Each row is a point on a landscape with many valleys, with its height.
A ball rolls from a point to whichever of its 2 nearest points has the largest drop for the distance, and stops where none of them is lower. Distance is the straight distance between rows; heights are no part of it.
zipan (h 466): [ -7 -23  15  -7 -12   8   0  -2 -19   0  -4  -6  -6  10   9  -9  15  -6
   5 -10 -26  -7   5  -4  -7  -8   1  10  24 -21 -23]
mizu (h 353): [ -5  -6  15  -9  -5   5   0  13  29  15   0 -19  -2   7 -16  -5   3  -5
 -15   3 -11   7  25  15   0 -15  -9  36  -6  -3   3]
Sares (h 151): [-16   1 -19  12  19  14  22   2  -5  19  21   6  12  12  -7 -15   2  -7
  27  14  -7  -3  15  17 -19   4  16  13 -14  13  11]
nif (h 680): [ -8  -6   0  12   4  11  23   9  16  -5  22 -14  14  18   9   4  21 -17
  10  21 -21   5  20   2 -20 -13  -2  29   0  -2  -1]
zaru (h 667): [ -8  22   3  32  -2  -6  16  19  13  -3  -5  -8  14  20  -9  14 -12   9
 -10  -8  21   6   3   2  -1 -18 -16 -25 -15   9  14]
razeg (h 435): [  5   5  -1  10  10  -2 -32  -4 -13  12 -11  15  -6   6  -4 -17 -16  23
  -9   2  11 -12   0   2   3  18  14 -10  10 -12   4]
vupi (h 286): [  6 -21 -11 -17  16  -1   3   0  32  -4  14   7  14   1 -13   2 -10  -5
   2  35  -7   3  13  18  -5  13  -6  24 -12  -7  -8]
pefot (h 717): [ -4  -9   3 -12   9  -1  19  -8 -21  -3  -5   0 -16 -15  11  -1  22  -4
  26 -11 -11   5 -29 -15  -5   3  15 -13 -12  24  -7]
Venok (h 208): [ 15 -17  -4  -3   0  -6  -4  -6   5  -7   6   9  11  -2   4   5  -7  -7
  -8  14  -9   0   7   2  -6  13  -9   1  24 -22 -26]
Zetu (h 205): [  2  11   9 -21   6  -9  -1   6   6  -7  -9   0  -5   0  12   0   1   5
 -15  -4   7  15  11  13   7   3  -8   9   5   1  14]
venu (h 54): [ 18   1  -8   0   4 -18  10  -8   9 -40   0  11  11  -9  26  29  -4   1
 -11   6   9  10   3   2   0  10 -15 -21  10  -8   6]
bub (h 480): [  2 -21 -28  30   3   5   2 -25  -6   5  20   5  10  -6  -4   1   7 -19
  24  20 -12 -18   2 -18  -9  13  12  10  -1  -5 -16]
bero (h 479): [ -8  24  -6  38   5  -4  -1   1  10   1  11  -1  26  -7  -9  -4   0 -13
  -7  10  18  -8   5 -22 -20   7  -3 -10  27  17 -21]
bugi (h 553): [-11  13  34 -14 -24   0 -18  16  -4 -10  -8  -2   1  10   1 -10 -17  22
 -13  -9  -7  -9  -2   3  -7 -15 -10  -9  29 -16 -11]
gek (h 439): [ -9  20  -6  17  14  -1  -4  -8 -16 -15 -11   4 -10   6  29   1   7  10
   2  -1  17   0   7   2   3   9  15 -12   5   6  41]
faka (h 454): [ -2  -1  13  49   1 -20  11  -7  -2 -16 -12 -10   0  -5   8  10   9  -3
 -14 -11   1   4   3 -11 -17   1   8 -16  30   3 -13]
goz (h 452): [ -4  -2   7  -4  -7   2 -28  -3 -23   8 -14  10  -5  11   3 -20 -20  18
 -15 -12   3 -10  17  12   6  14   2  -7  27 -28   6]
nale (h 469): [  4  -3   3 -41 -10   9 -25   0 -21  11  -7   7  -8   5   7 -12 -17  12
  -4 -10  -2   2   9  15  14   8  -6  -4  12 -27   8]
vev (h 595): [ 12 -10  33  -4  11   2 -23  10   5  -1 -15  -7 -28   7  17  -3  13  20
 -11   3 -24  11  -7   3  -8  -7  17  12   1 -13   3]
nuki (h 573): [ -1  12   4 -21  18  -8  -2   4  -3 -21   6  20   3   3  28 -10   3  -2
   1  18  -1   5 -11  -3 -15  20   3 -14  15  11  -9]
Sugo (h 119): [ -5 -13  -4  13  -1 -15  35  -2  14 -38   0   5  23   1   7  28  -6   0
   2   8  -4   5  11   6 -10   3 -16 -13   4  -2  -9]
dese (h 592): [  2  18  -2 -26  10  -5  -7  10 -22   9   4  24   4   0  10 -19   0  -8
   5  -1  10   5 -18  -6  -8  15  -4 -25  14  17 -23]
bekip (h 639): [  8 -15  22  -9  16   0  -5  -2  -3  -8 -18 -10 -36  -6  24   7  30   9
   2  -7 -21  17  -9   1   0   2  24   8  -5  -6  17]
neni (h 335): [-15 -24   2 -26 -13  -1 -18 -31  -1  -6  -5  -3 -17 -23 -11 -13   2   7
   2 -10  -7 -19   2   2  13  15  12  28   9  -2   7]
lolo (h 193): [-15 -33   4  16  14 -12   2 -15   4  -1 -20   5  -4 -11 -32  -9  -4  10
 -12  -9  -3  -4  11  15  -3  23  10  10   8  -2 -16]
Gov (h 407): [ 13  16 -12  10   2   7   1   5  19  -5   8 -16  -1   3  10  16   8  -7
  -5  14  12   9   5  -2  16 -18  -3  17 -31   2  45]
dobon (h 640): [ -7  -7  -1   0 -18   9   0   0  21 -12   3  -4  15   1 -29  12 -25  10
   7  14  -9 -23  -6  -5  -1 -14 -10   9  -7  -3 -10]
dumov (h 313): [ 32   2   0  -5  -1   0   9  22  -6  16   4   1  10  14  14  15  -2 -11
  -3   2  -6  18  -5  -4  -4 -16 -16 -20  -5 -18 -19]
besid (h 413): [  4  19  -3  22  13  -4 -13  -2 -12   9  -7   6 -14   4   4  -8   1   8
  -3  -5  18   0  -5  -9   2   1  15  -8  -1   8  16]
rogiv (h 540): [ -4  -6   0  17  17 -10  16  -1  16 -10  -1  13   0  -6 -15   4 -11   7
  11  14   5  -4 -23  -4 -12   2   9 -13 -26  24 -11]
nelo (h 134): [ 21  17  -4 -19  18 -15   5   2   1 -29   0  18   4 -13  34  14   5  -5
 -15   4  25  11 -14  -6  12  10  -6 -18  -3   7  16]
mosof (h 105): [ 10  11 -20 -19  -9  10 -24 -14 -21 -12  12  21   8  -4  26  -2 -19   6
   8   5  15 -13  -5 -14   9  10   0 -28  11 -13   8]
luf (h 178): [-16   0 -32  18  11  -1  14 -24 -13   8   4   3   2  -7   6  -7  11 -13
  18  -6  12   0  24   5   5  18  12  13  -1  17  23]
Sufon (h 605): [-11 -25  13 -24 -19   3 -13  -8   1 -13  -9   3   6   2 -20  -3 -26  19
 -16  -4 -12 -16   9  17   4   3  -9  13  14 -29  -8]
poga (h 630): [ -2  15  -1  20 -20 -14   3  -1  -9 -14   3   4  29   1  -1  18 -21   8
  -8 -13  13 -10  -1 -11   4   3 -19 -50  18  -7 -22]
rog (h 97): [ 28   4 -21  21   1  -2  16   1   2  24  -2  -3  -3  -3 -19  19  -3 -12
  -2 -13  22   7 -10   2  20 -17  -7  -9 -39   4  16]
deru (h 261): [  0 -14   3   2 -21  24   3  -2  -1   5   2 -23 -10   7 -14  10   6   0
  13   3 -23  -5  -1  -6   8 -26  -1  18 -20  -7   7]
rilu (h 614): [ -8   0  -3  11  -9 -11   8  -2 -15  10  -4   7  18 -10 -19  -3 -10  -2
  -5 -14   5  -6  -5  -8  -1  16  -9 -35  20   3 -35]
Kene (h 685): [ -5  -5  16 -17  -6  -3  15  -8 -10 -23 -14  -5 -20 -14  23   8  23   4
  10 -21 -13   8 -17  -9   5  -6  13  -3   3  12  10]
dira (h 243): [ 14  13  22  19  -1 -18 -16  -2  31 -11  -6 -14  -8  -8  12   9  15   0
 -27  -1   1   6   2  -9  -3  -9  -4  19  12   3  10]
sigeg (h 355): [ 12 -24   3  24  -2  -9  17  -1  16  -2 -16 -11  -7  -7 -16  25  -8   3
  -9 -10  -2  14   3  11   6 -13  -8   0 -18  -5   1]
Resef (h 166): [ -3  18   2   8 -21  14  -6   4 -27  -2   8  -7   2  21  27  -3   2  -1
   6 -10  -9  -9   8 -14  -6 -14  -1 -17  30 -14   0]
vari (h 370): [  4   1  -2   8   9  -7  28   8 -21  26 -15  -9 -17  -2   0   2  19  -8
  11 -25   3  26  -3   9   7  -5   4 -12 -22  16   9]
Nogu (h 416): [ 10  22  -1  22  -9   3 -10   7  14  -5  13   3  14   4 -13   9 -19   4
  -1  16   9 -21 -25 -30  -7 -17  -5 -14 -11   7 -13]
Sem (h 518): [ -5  12   6 -34 -18   5  10   9 -22 -13  -9   4  -1   2  14   8  -2  10
   5 -24   1   9  -4   7  14  -5 -13 -30   0  -4   9]
zem (h 583): [ -4  -9  20 -10 -17   1  -6   8   2 -22 -11  -1  11  15  -2   9 -26  23
 -18  -1  -9  -5   9  14  -4  -7 -15  -5  16 -32  -2]
Zunu (h 354): [ 28  -7  -2  -6   0  -6   4  13  -6  19 -10  -1   7  10   8  16  -9  -8
 -12 -10   0  25  24  15   6  -2 -19 -10   5 -32  -2]
nelil (h 585): [-15   1  42  -7  -9 -10   5  18  -1 -12 -17  -7  -8  10   1  -9   1  16
 -15 -15 -18   3  -9   6 -17  -9  -3  -7  25   2 -24]
Vuz (h 155): [-10  12   2  13  -9  11  17   0   5 -11  -5  -6 -10   0 -19   9  -4  10
  16  -6   4  -8 -26  -9   8 -22   3  -6 -37  28  24]
tusuv (h 320): [ -2   6   0 -18  -1 -14  -6   0 -16  17 -10   1 -10 -18   6 -19  21 -16
  -8 -25   6  14   0  -1   6  15   2   7  23  16 -14]
finam (h 167): [ -5 -31  -6   3  -3  -4  20  -8  -7 -12  -4   4  11   7  -3  13 -12   7
  11   1 -14  -3   9  10  -4   6  -4 -12   2 -14 -16]
Gede (h 209): [ -9  -5 -19 -15   2  18 -13   5  -5  33  16  10   9   6 -26 -23 -17  -6
  12   9   4 -11  15  14  -5  13   2  17  -5  -4  -5]
fom (h 464): [ -4 -17 -30  10   4   8 -15 -25  -7  -7  16  14  11   6   7  -6  -6  -4
  19  33  -2 -22   7  -8  -2  22  15   5   7 -12  -4]
Lila (h 637): [  1  -8  13  26  -1  -5 -38 -10  15   2  -3  -7   0  -6 -17  -9  -7  13
 -28   9  -8 -21   5 -10  -9   8   8  18  26 -20 -16]
pufib (h 453): [  5  14   4  25   9   3  -7  17  23  16   6  -3  12   6 -25  -2 -12   0
 -13  17   8  -7  -5  -8 -13 -14  -3   8  -8   7  -9]
Fal (h 107): [ 32  13  -6 -12   7  -9 -19  -4 -13  -9  -3  16  -2  -4  32   7  -2  -1
 -14  -1  17   4 -13 -13  13   5  -2 -19   3  -7   7]
turu (h 305): [ 16  17  15   6  -4  -3 -24  -1  18   2   4 -24 -15   0  28  -1  29  -7
 -20   5  -6   5  12 -14   4 -18   1  27  13  -7  24]
Bisin (h 546): [-13 -24 -11 -10 -17 -11  23 -32 -10 -38 -10   3  -1 -24   5  11   6   0
  10 -19  -5  -4  11  10  13  15  -1   6  14   0   7]
tela (h 367): [ 10   5   1  20  -2   5   1   6  -6  -5  -1   4  -1  14   3  14 -18  16
   5  10  -3  -7 -22 -12  -4 -13   3 -24 -16  -7   3]
mopu (h 604): [ -7   9  -2  -8   9 -17   8   9 -21  20  -1  18  13  -5  -8 -13  -3  -1
   1 -17  18   8  -9   7   3  20  -5 -41   8  11 -27]
tir (h 664): [ 10 -20  -3  36 -10   6   2  -4  16  -2  -2  -5  12  -2 -27  22 -21   7
  -5  13 -11 -15  -7 -14  -8 -13  -5  -8  -5 -14 -20]
tupok (h 633): [  2 -13  24  -3   8  -4   2   2  15 -28   5   0  -3   3  17   6  14   4
   2  21 -28   2 -20  -7 -24  -5   3   1  11   3 -27]
suf (h 359): [ 21   8 -12  -7  11   6 -11  -4  -2   6  10  14  -7  -3 -12  -1 -10   5
   7  15  17 -16 -38 -13  19  -5   3  -8 -44   5   9]
sasup (h 357): [ 14   0  -3   6  15   0   0   2  16   3 -11  -3 -20  -1 -11  13  -5   7
 -14   6  14   9  -2  15  19  -7   5  11 -44   2  39]
vokof (h 361): [ -1  12   7   0 -27  -8  -4  -7 -10   4 -14  -6   0 -10  -5   2   0   1
  -8 -36   9   1   3  -7  15  -8 -12  -9  24   2  -3]
Fina (h 314): [ 13 -12   1   4   0   3   7   8  20  19  -4 -19  -7  -1 -20  14   3  -8
  -4   0  -9  14   6  10   5 -19  -4  21 -27  -4   1]
suve (h 405): [ -4   1  15 -15   1   9  13  15 -25  20 -15 -15 -25   7   9  -7  27  -6
  12 -21 -17  19   0   4   0 -14   9   3  -6   9  10]
Maki (h 249): [-14 -10  -3 -43   3  17  10  12   1   1   8   2  -1   0  -5  -3   1   3
  20  13 -10   1  -5  11   2   2   0   9 -22   6   6]
sesa (h 272): [ 10   6  -1   7 -13   3  13  19  -5  10  12  -5  25   7   2  10  -1 -18
   3  -1  -7  10   4 -12 -10 -15 -24 -18  21 -15 -32]
togu (h 89): [  8   1   4   4 -14   8 -11   8   8  -2   5 -14   8  21  17   5   1  -7
 -12   5 -15   3  34   4  -2 -16 -14  24  20 -31  11]
Lufe (h 408): [ 16  17 -15 -22   1  15 -17   5  -6  -9   0  17  -3   8   3   4 -18  14
  -1  15  23  -8 -20   1  26  -3   1 -13 -34  -5  35]
kati (h 501): [  3 -14  11  -7 -26  16 -20 -12  -9   3  10 -14  -8   3   1 -10   8  -3
  13   3 -31 -20 -16 -24  -5 -16   7  14  13 -14 -20]
zaleg (h 251): [ 21 -33  -4 -20  -3  -2  -7 -14 -10  10 -17   1 -17 -14  -9   9  -4   4
   5 -12 -13   4 -10   2  19   6   4   2 -14 -15  -6]
gama (h 254): [ -3  11   9 -12  -2   0 -13  -5   1   1  -3 -16 -16  -3  26  -9  26  -6
  -9  -9  -1  11  15   0   3  -2   5  23  18   0  21]
zifa (h 589): [  3  -7  12 -12   7   5 -10  -6   1 -18   3   4  -9   2  11   1   4  13
  14  21 -20 -10 -31 -17 -13  -2  14  -3  -8   8  -6]
bomu (h 741): [ -3  -7   8 -23  17 -11  34  11  -6  -6  -7  10  -6 -12   5   7  15  -2
  15  -3  -3  18 -26   6  -5   4   5 -22 -27  23  -7]
Doka (h 211): [ 12 -41 -10   4  12 -10   9 -19  -6  -2  -8   7 -10 -14  -1  10   7  -3
  15   1 -16   6  -4   3  -2  15  12  -6  -9  -5 -21]
vifa (h 525): [-15  -6  -4 -16   4 -15   9 -27  -2 -23 -10   2  -8 -24  18  -4  21  -7
  -3 -18   3   3  16   8   4  26   4  17  25  18   9]
girit (h 500): [-32  10   9  -9 -15   9   0   4   8 -42  13   6  16  14  18  -8 -17   8
  -3   7  -2 -12  15   4 -14   1  -9   3  31  -4   8]
Lora (h 318): [ -3  -4  17  -2  -3  10   9  20  -3   5  -8  -2  -2  25  -9   8 -14  18
  10   9 -17   2  -9  10  -5 -14  -2 -16 -20 -10  -4]
biv (h 446): [  0  21  -6  -7  17  -3   6   4  25  -6   7  -8  -5  -7  11   2  18 -15
  -6   9  18  13   3   7   9  -2   4  26 -26  28  32]
puv (h 253): [ 16 -40  10  29  14 -11  -9 -10  14  -4  -5  -4  -6 -12 -12   8  12  -4
 -19   4 -19   4   5  -1 -17  13  16   9  17 -24 -36]
lon (h 519): [ 10  18  19 -15 -13   1 -23  15   9   1   4   2   1   2   0  -7 -10   5
 -18  -1   5  -6 -12 -10  -4 -12 -11  -4  11  -2 -13]
miv (h 132): [  4  17  -7  25  -9  14 -11   7  -5   5  15  -8  13  22  17  -5   0  -8
  -2   8   1  -1  26 -13 -10 -12  -4   3  28 -17   2]
vef (h 163): [-20  18 -26   9   5  12  14  -5 -10  24  21   4  11   0  -7 -20   5 -21
  25  -3  16  -3  21   7  -5  11   7   8   0  25   8]
lom (h 207): [  0  12  -4 -22   3  20   0  12  -3  19   7  -4 -10   4  -5  -6   8  -2
  17   8  -2   2 -13   0   8 -13   7   9 -32  14  15]
Vepo (h 241): [-11   3  -3  -5 -13   6  12  13   6  15  16  -3  21  -3 -19  -7   0 -20
   8   2  -3  -1   2  -5 -11  -8 -18   0  17   7 -40]
keli (h 541): [ 32   2   0  -9  25 -13   0   9  13  25   7  11  -3 -10 -14  -7   5 -17
 -11   4  19   7 -25  -1   6   1  -3   6 -26  12 -14]
fav (h 659): [ -8 -14   9  26   7   8  22   8   7   6  12 -16   1  11  -4   3  18 -11
  18  13 -29   0  -3  -6 -26 -19   9  16 -10   7 -17]
Dolus (h 486): [ -1 -11  -6   1  -1  -5   1 -17  12 -44  -1  15   7  -8  -4  19 -27  27
   3  18  -1 -17 -14   2   4   9   3  -9 -11  -2  11]
Pofe (h 50): [ 10   5 -17  19  33 -14  17  -1  11  16   7   7   1 -10  -3   1   6 -13
   4   5  23  11  -3  10  -2  14  16  -1 -29  23  14]
Ruvi (h 559): [-13 -21   1  39  18  -9  25   4  17   4   0  -3   1  -8 -28   6  -1   0
  12   8  -2   2 -11   5 -19   3  15  -2 -20  22 -20]
zut (h 127): [-16 -11  -5  -4  22   7  37  13  -9  11   2   7   0  11  -5   1   3   2
  20   3 -10  14  11  31 -11   6   9  -5 -26   7  11]
vilos (h 395): [ 23 -15   4  23   9 -18   7   9  13   1 -22  -5 -13   0  -4  25 -15  11
 -25 -11  13  25   3  23   9  -2  -1 -16 -17 -18  11]
Dedef (h 507): [ -2   8 -18   7 -17  10   4 -21 -12  -5   9  -7   4  -3  10   8  10 -16
  19  -4  -1  -9   3 -21   4  -6   0   2   4   8   4]
mure (h 221): [-13   5 -13   1   5  11   9  17   6  32  23   7  30   7 -29 -20 -13 -13
   9  14   2  -4  19  14 -19   7  -8   9   5  -1 -25]
Kimos (h 648): [  1  25   2  24  -7 -11  -3   6   4 -13  -5   4  15   3  -2  14 -22   9
 -20 -11  23  -2   0  -6   4  -8 -17 -26   8   0   3]
Fifo (h 484): [-18  12   2 -11 -17   3 -17  -7   6 -21  18   2  13  -6  14 -19  -5  -5
  -9   8   5 -14   9  -9 -15   3  -7  11  43   3 -16]
vese (h 382): [ 25 -12 -11  12   6  -2   8  10  -9  10 -17  -4  -4  14   4  22 -10   5
  -7  -7   7  21  18  23  13  -4  -8 -17 -18 -30  22]
Ridon (h 608): [-18  -4  28  -3   5 -19   7  15  -8   4 -21   3  -2   3  -9 -13  -1  13
 -18 -22   0  10  -2  16 -12  14  -3 -18  20   4 -23]
Neled (h 465): [ -5  23 -12  22  -7   3 -25 -11  -3  -4  22   6  21  -7   9  -9 -10 -10
  -6  12  18 -15   2 -26 -12  12   0  -9  40   1 -19]
veke (h 281): [ -8  -8  -6 -19  -4  28  12  15 -10  13   8   1   7  22 -12   2 -19   6
  22  14 -13  -4   5  20   1 -10  -6  -3 -23 -15   8]
Nubu (h 216): [  3 -20   6  19  13 -11   1  -4  16  -9  -2  -2   6  -3   4   5  13  -7
 -19   9 -10   8  22   9 -17  15   0  13  27 -18 -21]
retir (h 707): [-29  -1  -2   7   6   9  12  -7 -12 -21  10   3   4  13  23 -13  16  -4
  14  10 -12  -9   7  -5 -19   8  12   4  21   9   1]
dumip (h 588): [ 17   4   0   1 -19  -5 -40 -13  22   1  18  -8   4 -10   4  -5   6  -3
  -8  20  -4 -24 -15 -29  -1  -5  -1  18  15  -6 -10]
Temud (h 556): [ -2  -3  27  -6  22  -4 -12  17  15   8  -5  -3 -21   4   4 -16  18   5
  -8   9 -20  11  -8   4 -14  -2  11  20  -4   8  -9]
Dodar (h 496): [ 15 -18 -20  12  10  -2   5 -19  -5  31  17   3   7 -15 -11  -8  18 -25
  21  11  -7  -1  -6 -11  -7  12  14   9  -7   7 -27]
sive (h 160): [-11   8  -2  35 -20   5  -2  -7 -10   3   3 -13  15   1  -2   0   6 -14
 -12 -14   4 -10  27 -14  -7  -5  -7   1  45 -15  -9]
ruti (h 620): [-24 -10   8 -31 -26  11  -6   3   6  -7  -1   1   3   1 -31  -9 -28  16
   5  -3  -5 -20  -3   8   5  -2 -11   7  -3  -2 -12]
rep (h 150): [  7  14  10 -24  -6  -1 -21  12  25 -14   3  -5   7   5  19  -1  -5  -1
 -29   7   3   9  20  10   1  -5 -20  22  23 -15   8]
gigol (h 487): [  1   1  -8 -35  -6   5  10  12 -17 -10  -5  12   7   9  14  18 -19  19
  10   0   2   5  -2  15  19   9 -11 -34 -15 -14  14]
tizab (h 641): [-12 -12   2  30  -7  10  26   2 -15   4   0 -10   5   8  -7   3  12 -10
  21  -4 -19  -2  -4 -13 -18 -15   4  -6   3   2 -20]
Gani (h 175): [ 12 -15  16  18   6 -22 -16 -11  31 -23  -4  -6  -4  -5  13  10  15   2
 -28   6 -10   7  22   5  -9  11   1  23  21 -22   2]
nubi (h 438): [ -7 -23  19 -18  -7   6  13   9 -28  14 -16  -8 -14   8   7  -1  21  -4
   8 -23 -30  13   2   7   0  -8   0  -2   6 -16 -12]
Kub (h 169): [ -9 -20   1  11   6   3  -1  -5 -11  26 -15  -4 -11  -3 -29 -10   0   6
   4 -14  -8  -5   3   7  -1   7  13   9  -5   4 -13]
Getok (h 481): [-16   2   8  -1  12  -1  11   3  27 -19   0 -14 -11  -2   5   4  16   2
   1  13  -6   4   2   3  -5  -3   6  28 -17  23  25]
zakub (h 297): [  6 -13  -3 -25 -24  -1 -10 -24 -11  -2 -10  -6 -16 -22  -8   4  -1   5
   8 -20  -6 -10 -17  -8  20   2   3   7  -2   2   4]
Nusi (h 451): [ -9   1 -16  15   2   3 -21 -15  -6  -1   5  10   9   0  -4 -15 -14   6
   3  12   9 -20   4  -9  -3  21   8  -2  20  -6  -2]
Fak (h 428): [  1  12  27  31   5 -22  -9  -2   2 -19 -16   0  -1  -1  17  -1   3  13
 -27 -14   6   4   4  -3 -14   6   5 -17  38  -5   0]
fusig (h 483): [ 21  12  10  -3  13  -1 -17  21  22  15   9   2   7   9  -4  -3  -6  -3
 -17  20   5   7  -2  -4 -11  -8 -11   9   3 -11 -13]
Rako (h 449): [  3   1  -8 -18  -7   5  -7 -10  -7 -26  -6  13  -1   0   0  11 -31  30
   3   6   7 -13 -14   5  24   7   2 -22 -21  -9  24]
fivez (h 252): [  2 -37  -3 -13  17   0  -3  -9   8   5   5   1  -4  -3  -9  -6  11  -4
   6  15 -20  -1   6  10  -4  15   9  27  -7  -8 -16]
gelar (h 343): [  3  -4  -2  -5  -1 -16  18  -4 -17  25 -16  -3 -12 -21  -6  -4  24 -15
   7 -36   6  20  -4   1   8   5  -1  -8  -2  19 -16]
sedi (h 716): [-40  17  -7  17   3   5  -5 -13 -15 -10   5   2   2   7  11 -27   9  -1
  11  -8   8 -16  16  -3  -8  10  14   6  26  20  13]
Latim (h 212): [ -8  -5  -6  11  -9  14  16  -8  -5  -4 -11 -18 -14   4 -11  10   8   4
  14  -9  -4  -2   2   4  16 -15   8   4 -24   8  32]
Dud (h 694): [-19  -4  -3  -4   4   8   5   7   8  -7  18  -2  14  15  17 -13  15 -16
   9  25 -14  -5  18   0 -24   1  -5  22  19  -4 -14]
Livop (h 510): [-28  -2  -6  -3   0 -12  13 -12  10  -9  -9  -1   7 -16 -12  -8   2  -9
  -7 -13  12   2  26  14   4  16  -8  18  15  20   3]
nudaz (h 168): [ -1  24 -16  -2 -11  24  -4   9   0  31  15  -6  -6   8 -33 -10  -5  -3
  14   3  13 -11 -14  -3  14 -18  -2   8 -35  14  14]
Rogi (h 152): [-26  -3 -14  -6   6  11  30   8 -22   3  -1   1   4  18   7  -3   1   3
  20  -8  -1  13  34  31   6   7   2  -9 -11  -5  29]
zisi (h 763): [  2   0  19 -14  14 -20  29  26   2   8  -6   2   1   2   4   4   8  -5
  -3 -12   2  28 -22  12 -11  -4 -11 -25 -15  20 -22]
nofu (h 306): [  4  -1  12 -16  12   1  -4  17   0  11 -25   2 -24   6 -15   1  -6  20
 -13  -4  11  13  -8  22  20  -1   7   0 -36   4  28]
Zisov (h 397): [  4  19  26  18  -7 -18 -16   1  -9   3 -21  -9 -14  -4  14  -8   5  12
 -27 -30   9   4  -6  -9  -2  -8   2 -11  26   2   1]
Nuge (h 136): [  0  30 -31 -12  -8  16 -18  -6 -25  -1  25  19   6  -2  28  -8  -4 -15
  20   2  19  -7  -6 -22   8   3  -3 -21   9   2   5]
Digur (h 543): [ 12  -5   3  -3 -20  12 -26 -14   3  -7  11  -6  -9  -5   3   2  -1   9
  10  17 -18 -24 -28 -31  -1 -12   8   6  -6  -1  -3]
keri (h 180): [-30  -9  -8 -19 -10  17  14  -8 -21 -16 -15  -3  -6   2   6   0   3  10
  12 -17  -6  -3  22  18  17   9   6   5   0  -9  36]
des (h 194): [ -5  29 -15 -12   0  17 -18  11  -3  28  17  11   6   9 -20 -24 -15  -5
   5   6  22  -8   0   3   7   0  -4   0  -9   5   2]
sabuv (h 626): [-20  -3   1  28 -17   4  16  -7 -20   6  -2  -6  12  -1 -20  -3   0  -3
   9 -15  -8 -18  -1 -15  -8   1   2 -20  20   2 -34]
bonam (h 250): [ -3  22  12 -19  12  -6 -16  19   1   6 -16   8  -9  10  -3  -9 -15  18
 -23  -3  21   7   3  19  11   5  -4   1  -6   2  20]
kuv (h 497): [-19   3   1 -14   0 -13  -1  -2  19 -12   9   6  18  -8  -3 -15   2 -18
 -16   4  10   0  21   6 -11  20 -13  15  36  13 -20]
pivog (h 537): [  0 -16 -18 -13 -11   9  -1 -26   7  -8  13 -13  -3 -18  14   5  22 -11
  17  10 -13  -6   4 -16  14   0   6  26  -8   2  16]
biri (h 520): [-11   6  23 -17  20  -6 -10  14  33  -2  -3  -5 -20   2  -5  -9   9  12
 -12  16  -5   6  -4  11  -6   0  10  33 -20  21  13]
Bolof (h 516): [ 32   2 -20  -6  12  -1  -4   0   1  41  17   4   8  -9 -10  -4   4 -24
   5  10   7   7  -7  -7   4   2   1   6 -15  -3 -13]
pali (h 482): [  1   8  -2  22  -5 -13  15 -12  -3 -11   1  -6   5  -9  19   7  23 -21
   4 -10  -3   9   5 -18  -8  -4  -4  -4  21  15  -6]
zizo (h 616): [  6  13  -2  21 -11  -4 -39 -11  27   6  10 -12   4 -10 -14  -5  -8   6
 -21  11   9 -24   3 -22   3  -4  -1  24   9  -1   6]
leluk (h 210): [-29 -14   0 -31  -8  26  -3  -4  -5 -14  -3  -7  -8   5  -1  -9  -3   9
  11   4  -9 -13  11  16   9   5   6  21  -8  -8  27]
Zapu (h 307): [ 22 -20  -9 -18   1   2   0 -11   4  10   2   5  -6 -13 -19  11  -8   3
  17   9  -5  -4 -30  -9  11  -2   3   1 -38   3 -12]
furo (h 334): [  6  -1 -11   3 -29 -13  -5 -30 -15  -4 -12  -2  -8 -27  -5  10  -3  -1
   1 -33  11  -6  -2  -8  25   4  -2  -7  14   2   6]
mosez (h 587): [ 11  21  10  13  29  -2   0  30  10  32   1  -1  -7  10  -6 -12   4  -5
 -20  -1  20  18   3  15  -2  -7   3   7 -25  10  23]
nizot (h 545): [  4  11  12 -12  28 -18  -8   6  15 -27   0  24   0   1  14  -8 -11  15
 -11  23   8   0 -23   3  -8  16   6  -9  -7  12   0]
Niros (h 170): [ 41  -6 -18 -10  -6   1   0  -7  -8  14  -5  -4 -12  -9   4  23   3 -11
   1  -7   9  15 -16 -13  27 -13  -4  -5 -30 -10  14]
mufit (h 362): [-11  -4  -6 -16   0  -4 -28 -16   0  10 -13   2 -16 -11 -12 -19  -8  11
  -8 -14  14  -7  15  16  19  21   7  23   4   6  24]
Lur (h 544): [-20  10 -12 -28 -29  16  25   4 -31   3   3  -7   4   2   7   4   5 -11
  21 -30  -4   9  14   6  17 -11 -16 -20   6  -3   3]
Kube (h 43): [  8  26 -19  33  12  -3  25   3   4   4  10   5   6  -1  -4   9   2 -12
  10  -6  26   1 -10  -5   4 -12   0 -15 -30  23  22]
Luku (h 206): [ -7  30   7 -17  -8  21 -10  20 -18   0  14  -3   2  17  36 -13   7  -9
   9   3  -8   2   1 -15 -12 -14  -6 -10  19  -3   4]
tage (h 91): [ -8  30 -16   4  -9   3  28   2   7 -10  12  -2   9  -4  -8  14   2 -10
  13  -7  21   1  -9  -9  18 -21 -15  -7 -28  29  18]
kib (h 514): [ 11  -6  -8   2  18 -13  -4 -10  17 -22   3  21   8  -6  -5   7 -19  12
   1  21  10  -6 -19  -4   3  15   0  -7 -15   9  -4]
peg (h 565): [ 19  12   5  -2  24 -10  -2  24  12  31   1  11  -1   1 -22  -8 -14  -3
 -20   2  25   5 -16  14   4  -4  -4  -1 -35   7   5]
Ladaz (h 139): [ 10   5 -11  17  -5  11  -1  -4  -9  35  -2  -4  -5   1 -32  -1  -7   1
   7 -10  10  -2  -6   0  12  -6   4  -2 -24   2   3]
lirur (h 290): [ 14   8  -5 -24   7  -1 -21  -6  -5  22   7  -5  -9 -11  25 -15  27 -19
  -1  -3   0  10   9  -5   4   9   5  17  16   2   3]

For each start below, name the point where the ball stops.
peg | razeg
zifa | gama
zizo | gama

Call two points neighbours if one is among the 2 nearest of the other. Go from one point of each pair to the other, from neighbour to neighbour, staying as low as possible. Name the highest point that can't be avoided.
venu, gama | turu
mosof, Gani | Nubu
mosof, venu | nelo
